A landscape with many valleys, sampled at points; each row gives a point and its height.
From any point a ball rolls to the lowest of the 2 points nearest to it. It stops when none of these is lower. Distance is the straight distance between rows; heights are no part of it.
<202>: [160 105 156  82 155 149 137  75 174 141  86 120 127 142 146 144 152 103
 172 184 123 115 110 162 103 141]  height 27.7
<135>: [105 125 144 148 136 118 141 144 133 115 124 140 110 128 122 100 139 133
 128 113 131  97 111 117 137 127]  height 43.4
<825>: [173  67 124 106 111 111 207 140 195 129 135 122 111 141  94 147 106  74
 166 115 123 148  88 111 129 118]  height 28.3
<748>: [112  92 153 150 112 112 194 199 127 120 112 164 108  80 122 142 137 168
  81  80 103 110 127 110 164 106]  height 68.4
<449>: [132  77 119 113 147 148 130  86  78 107  72 109  98  82 139 147 175 135
 201 150 131 113 215 112 151 102]  height 31.8
<45>: [150 103 114 115  94 139  79  86 121  83 109 128 139  97 108 172 163 159
 137 158 163 155 195  67 159  96]  height 57.8
<235>: [148 133 142 168 103  87 195 194 163 142 150 120 106 137 131  82 103 118
  83  67 114 113  66 104 147 110]  height 32.5
<933>: [ 87 114 119  98 155 156  92 101  95 119  76 141 160 137 123 172 128 155
 156 151 139 158 182 151  68 195]  height 6.8
<774>: [112 136 102 127 148 159  83  77  84 105 131  93 120 154 122 102 112 112
 208 161 172 129 153 120 105 146]  height 63.7
<1053>: [ 90 183 168 193 184 153  84 112 104 149 102 139 100 132 139  67 168 144
 128 128 136  60 102 157 121 129]  height 57.3
<771>: [134 118 132 120 133 125 181 148  90 127  89 120 110  75 127 137 134 148
 139 121 114 112 145 118 185  87]  height 32.7
<1017>: [ 86 122 141 160 127 138 105 149  96 101 121 146 116 109 108 111 167 170
 133 117 146 113 149 113 141 131]  height 46.1
<686>: [140 170 107  95 123 135 107  90  88 119 121  95 165 113 125 183 123 138
 123 161 142 153 160 107 144 104]  height 27.8
<268>: [ 73 156 122 132 177 155 110 125  58 124  88 123 134 110 130 140 121 163
 140 139 131 111 160 144 121 133]  height 24.5
<750>: [125 133 153 110 115  94 143 164 177 160 148 173 148 120 148 132 129 147
  36 104  75 135  86 172 133 135]  height 47.8
<233>: [107 142 141 112 173 152 107 104 125 160  94 134 142 131 138 135 132 130
 119 154 123 106 113 188  97 154]  height 46.5
<489>: [126 129 144 130 113 104 145 193 124 140 124 159 133  83 143 152 130 183
  42  93 100 132 134 134 158  97]  height 70.3
<602>: [118  89 114 110 144 140 185 142  69 122  99 110 127  81 122 180 109 142
 160 113 117 129 178 124 148 110]  height 30.0
<902>: [139 103  96 112  97 132 151 133 133 103 142 113 143 129  94 171 106 115
 138 129 137 168 150 100 138 112]  height 37.6
<786>: [170 114 135  91 109 129 112  95 199 127 125 132 137 126 125 146 144 122
 126 162 131 150 122 106 119 122]  height 39.3
<266>: [ 75 119 119 175 160 142 157 159  58 112 151 112  93 143 118  78 109 114
 167  90 151  88 120 123 126 141]  height 30.7
<1072>: [116  86  95 102 142 141 176 141  63 116  98 122 137 109 116 194  99 133
 191 123 115 175 194 127 111 156]  height 26.5
<148>: [109 152 144 129 185 152 105  91 118 165 102 116 135 166 130 110 133 111
 159 153 148  80  93 185  81 164]  height 51.2
<22>: [149  77 140 128  81 104 128 140 227 119 131 184 126 131 102 122 156 141
 103 116 117 154 109  99 114 158]  height 53.4
<349>: [199 167 138 143  81  81 112 141 174 156 137 114 106 116 168  81 129 121
  87 130 118 130  92 100 168  85]  height 48.9
<672>: [122 125 149 172 111 101 161 177 153 135 141 154 103 129 124  79 131 148
  93  82 112 103  93 105 131 129]  height 39.4
<479>: [131 134 140 107 104 133  76 101 177 124 132 146 159 129 121 162 153 150
  97 158 137 158 141 101 121 130]  height 32.3
<191>: [100 140 134  97 155 147 141 129 128 151 114 147 168 127 138 170 108 136
  92 130  92 140 116 185  86 168]  height 40.7
<826>: [100 196 155 153 172 140 113 142  97 185 127 130 144 134 175 117 133 122
  70 115 102  85  96 228 132 125]  height 21.7
<908>: [123 130 112 147 150 147 114  82 104 117 146  87 101 179 106  80 140  86
 208 155 171  96 110 116  94 147]  height 66.2
<675>: [ 67 154 114 124 168 161  87 106  55 127  91 123 150 128 131 148 113 155
 163 149 136 137 172 163  76 184]  height 18.2
<734>: [107  60 155 137 120 128 121 154 162  97 112 198 112 104 112 126 182 181
 110 103 121 130 161 102 137 143]  height 63.3
<697>: [142 100 101 127  74 127  94 100 169  83 165 131 138 148  94 132 136 125
 157 154 166 174 141  60 128 132]  height 52.1
<616>: [115  62 102 106 139 150 170 126 113 101 118 123 110 131 127 132 121 112
 190 125 128 136 165 120 117 149]  height 14.8
<402>: [102  62 122 105 157 145 168 118 117 119  97 144 131 143 109 148 126 121
 197 125 114 135 161 155  93 195]  height 21.1
<328>: [145  72 159 103 153 152 122  67 179 122  83 136 108 142 133 117 184 115
 193 172 139 113 124 131 101 147]  height 33.9
<248>: [113 173  76 137 122 129 145 132  72 130 171  81 148 139 123 151  58 104
 134 132 139 146 123 134 118 129]  height 10.2
<688>: [141  92 144 102  97 107 164 169 161 117 120 163 151  74 127 206 139 172
  63 117  98 163 163 118 141  96]  height 60.0
<207>: [161 159 135  91 130 120 142 131 115 156 120 114 152 100 169 163 121 134
  88 137 101 128 138 163 152  81]  height 33.3
<560>: [114 115 101 158 128 122 168 143  91 106 162  91  92 150 112  78 104 101
 190 101 160 108 122  91 132 117]  height 25.7
<1093>: [127  62 142 139  97 130  93 127 157  89 107 173 103 108 117 114 190 165
 155 132 146 132 174  73 151 118]  height 61.6
<83>: [123 188 136 172 105  88 131 172 135 163 186 131 132 169 149  87  96  98
  60  91 110 115  64 168 127 126]  height 4.1
<828>: [194 101 121 119 115 108 185 130 172 129 137  87 109 152 110 104 112  79
 164 136 139 133  92 106 144 105]  height 34.7
<60>: [141 164 163 143 120 114  88 153 156 140 105 154 123  99 150 103 154 169
  61 124 116 112 119 123 162 107]  height 74.4
<521>: [124  91 100 136  79 124 124 131 178 103 171 132 123 155  92 128 118 105
 140 121 143 165 114  92 105 156]  height 47.7
<880>: [139 131 139 117 115 112 137 152 167 137 153 150 155 128 125 147 111 143
  71 118 101 155 106 127 133 131]  height 52.9
<963>: [126 145 120 120 160 154  67  70  93 102 101  92 115 126 126 117 168 130
 200 175 155 109 163 113 128 133]  height 61.7
<939>: [120 148  87 148 135 134 156 143  65 121 166  75 111 144 114 114  69 101
 169 111 154 110 103 112 145 124]  height 19.7
<427>: [160 110 108  95 125 142 127  81 130 109 107  95 144 115 118 179 126 121
 158 161 134 162 162 102 126 104]  height 33.0
<309>: [196  88 123 100  90  99 131  98 226 113 133 128 118 142 117 137 131 100
 144 153 134 178 116  84 125 120]  height 44.7
<253>: [116  47 163 130 130 124 167 153 169 112 112 175 110 112 118 114 167 142
 130 100 107 103 130 113 127 142]  height 64.9
<244>: [116 118 124  87 130 147  83  98 142 108 107 145 163 132 122 172 137 144
 133 164 136 149 148 130  77 158]  height 21.6
<115>: [146 184 156 149 137 115  78 129 157 163 127 136 123 142 149  83 146 132
  68 126 125  98  97 150 134 120]  height 76.7
<1033>: [ 74  46 144 110 146 149 162 144 141 117 109 186 134 139 106 144 147 142
 145 108 112 131 138 144  83 204]  height 29.3
<629>: [134  63 149  91 136 152 104  80 145 104  81 153 117 111 125 140 181 137
 184 165 124 136 176 107 125 137]  height 38.4
<854>: [140 217 140 158 155 128  88 125 104 180 147 110 132 153 174  98 128  92
 101 135 121  85  82 202 142 114]  height 6.2
<10>: [175 158 149  83 151 137 128  90 118 156  93 104 138  91 162 159 140 133
 113 178 111 110 141 148 161  62]  height 27.1
<215>: [163 158  95 116  91 119 112 100 142 102 155  92 129 140 110 132 108 119
 144 154 157 156 136  74 162  86]  height 71.8
<56>: [147 105  84 101 141 144 179 102  74 111 109  69 121 118 125 162  90  99
 218 156 142 144 163 122 138 130]  height 26.3
<994>: [ 77 141 109 152 168 150 147 152  45 119 120 105 111 118 125 111 119 141
 162 114 134  97 144 124 144 126]  height 28.2
<846>: [131 225 132 176 134  99  65 139  96 169 179 111 131 152 183  75 110  83
  66 120 116 100  85 182 166  95]  height 20.2
<912>: [121 163 120 136 117 104 156 172 116 172 193 140 144 153 158 128  87  86
  54  83  80 117  67 203 127 130]  height 23.7
<403>: [157 120 174 156 116 113 121 109 181 121 104 137  89 129 137  55 190 129
 137 134 148  83 107  88 135 114]  height 57.9
<213>: [173 172 108 131  98 108 121 132 156 148 183  88 122 164 135  87  94  81
 107 128 135 127  80 124 128 112]  height 45.9
<540>: [141 134 115 136 118 139  89  75 163 115 158 102 114 174  93  79 124  82
 179 161 163 117 104  97  95 140]  height 68.7
<535>: [185 143 156  71 154 135 128  76 160 161  93 113 146 127 159 155 148 101
 128 184 122 119 113 165 129 104]  height 17.9
<210>: [ 87 137 105 107 145 145 149 164  97 128 138 144 175 126 119 189  79 141
 101 109 104 168 140 165  78 176]  height 44.1
<539>: [168 211 131 153 102  81  96 153 111 162 177 108 132 131 179  85 106 101
  76 117 111 121  95 138 181  78]  height 30.8
<464>: [170 147 122 132 122 123 149 120 139 142 149  85 109 153 118  89 115  94
 154 137 145 103  84 111 146 102]  height 39.7
<604>: [114 121 108 114 129 155  73  77  99  95 107 122 138 114 112 148 156 150
 174 159 157 144 192  86 124 124]  height 59.8
<331>: [126 168 120 179  96  84 166 191 121 149 185 118 111 155 140  77  84 113
  80  68 127 107  69 128 144 112]  height 22.0
<154>: [ 86 141 145 136 143 121 156 177 143 158 148 178 152 128 125 138 116 154
  40  92  84 120  89 180 107 166]  height 40.5
<683>: [ 50 137 148 182 157 150 107 135 112 130 139 152 116 165  96  73 132 135
 140 101 143  90 104 141  72 183]  height 63.2
<835>: [ 97 159 109 161 113 131 104 140 101 110 168 117 126 152 100 102 108 138
 121 114 155 139 111 109 121 140]  height 68.8
<587>: [198 195 125 157  98  76 112 144 148 163 172  89 121 152 162  57 108  82
  85 125 133 129  76 112 150  90]  height 40.2
<86>: [ 86 167 156 128 162 139 117 151 123 169 119 167 153 115 160 147 127 139
  45 110  82 113 107 209 121 134]  height 31.7
<967>: [180  80 127 118  70 102 124 134 218 106 135 155 121 112 108 150 133 124
 108 133 130 184 131  71 143 117]  height 49.1
<386>: [140 108 144 125 131 133 140 113 109 108  80 119 105  70 129 147 154 144
 163 143 137 115 181 100 170  87]  height 34.2
<673>: [124 150 104 146 109 128 114 130 107  95 149 105 117 129 109 110 122 133
 139 130 152 127 130  77 154  98]  height 70.4
<440>: [ 90 163 101 149 119 115 156 191  98 141 200 134 151 149 125 127  75 122
  64  70 102 135  85 163 129 128]  height 33.7
<1000>: [118  49 122  90 143 158 103  81 142 102  94 147 135 144 126 139 155 121
 210 144 151 150 183 110  97 176]  height 42.3
<222>: [132 126  83 100 134 142 167 121  75 128 125  79 150 127 115 178  67 113
 178 131 130 173 160 146 112 141]  height 20.8
<1064>: [183 154 162 149 114  98 134 141 171 145 111 111  83 120 154  63 152 125
 120 119 130 101  88  86 156 107]  height 54.5
<962>: [122 195 126 107 154 130 114 124  80 166 126 120 159 115 171 160 118 123
  77 143 105 119 129 191 136 103]  height 32.4
<459>: [100 194 102 130 156 140 112 133  41 158 135 112 161 112 151 175  91 146
  96 121 110 132 156 175 124 115]  height 27.2
<273>: [150  75  96 117  77 138  95  94 147  81 129 131 121 128  98 150 152 129
 176 139 168 174 185  46 154 123]  height 55.2
<469>: [ 95 152 159 143 194 146 112  93  77 146  89 124 107 136 146  80 159 130
 167 145 151  57 115 173 114 144]  height 55.0
<869>: [ 69 164 163 206 161 132  85 138 122 135 132 150 101 158 113  58 152 147
 104 107 133  75  91 153  97 161]  height 60.1
<644>: [156  60 131 102 126 129 185 124 163 111 115 135 111 122 113 145 129 103
 174 119 122 144 129 119 135 127]  height 21.5
<329>: [141  89 158 140 119 122  92 103 168 107 106 145 103 131 117  85 180 139
 160 133 146 108 142  95 137 132]  height 59.9
<163>: [149 148 160 128 102  96 109 160 153 141 110 162 122  70 157 139 156 191
  35 115  94 134 148 121 169  84]  height 72.3
<666>: [142  84  97 100 147 142 150  83  71 112  98  84  96 101 134 146 132 111
 234 162 140 136 195 121 153 108]  height 29.6
<311>: [169 116 135 107  78  80 152 157 180 135 151 156 154 105 132 171 115 151
  52 113  94 177 128 115 151 108]  height 56.5
<1050>: [119  90  97 101  98 138 145 135 158 106 155 149 153 147  95 184 103 118
 139 132 136 181 139 110  99 163]  height 42.4
<107>: [121  56 128 102 110 150 154 139 180 106 127 177 150 138 100 174 126 127
 131 117 114 159 138 133  87 181]  height 37.7
<350>: [ 84 145  92 124 137 133 163 175  89 149 166 135 169 136 133 167  70 130
  68  82 105 143 110 170 108 153]  height 39.2
<452>: [112  70 159 136 114 118 197 191 164 116 121 181 117 107 112 129 139 151
  98  78 102 125 110 122 133 140]  height 66.7
<332>: [ 71 142 114 162 147 155 114 134 101 118 142 131 136 150 100 117 110 131
 147 116 148 129 120 139  84 168]  height 66.4
<419>: [110 189 100 127 132 140  83 112  75 121 148  94 161 129 140 162  95 139
 100 141 141 144 151 147 134 100]  height 21.2
<228>: [177 214 157 155 114  94  56 101 162 164 153 107 127 154 173  58 142 112
  82 141 135 115  86 143 128 103]  height 79.5

For each start below, name the point where the ball stops.
<908> | <419>
<115> | <854>
<683> | <191>
<734> | <854>
<688> | <854>

Call two points neighbours if one is among the 2 nearest of the other. Go from one point of each pair to the other, from neighbour to neighbour, staying as low as possible. Name the highest point that can't be avoided.
<191> / <83> | <210>
<854> / <419> | <213>
<248> / <933> | <266>
<535> / <419> | <207>
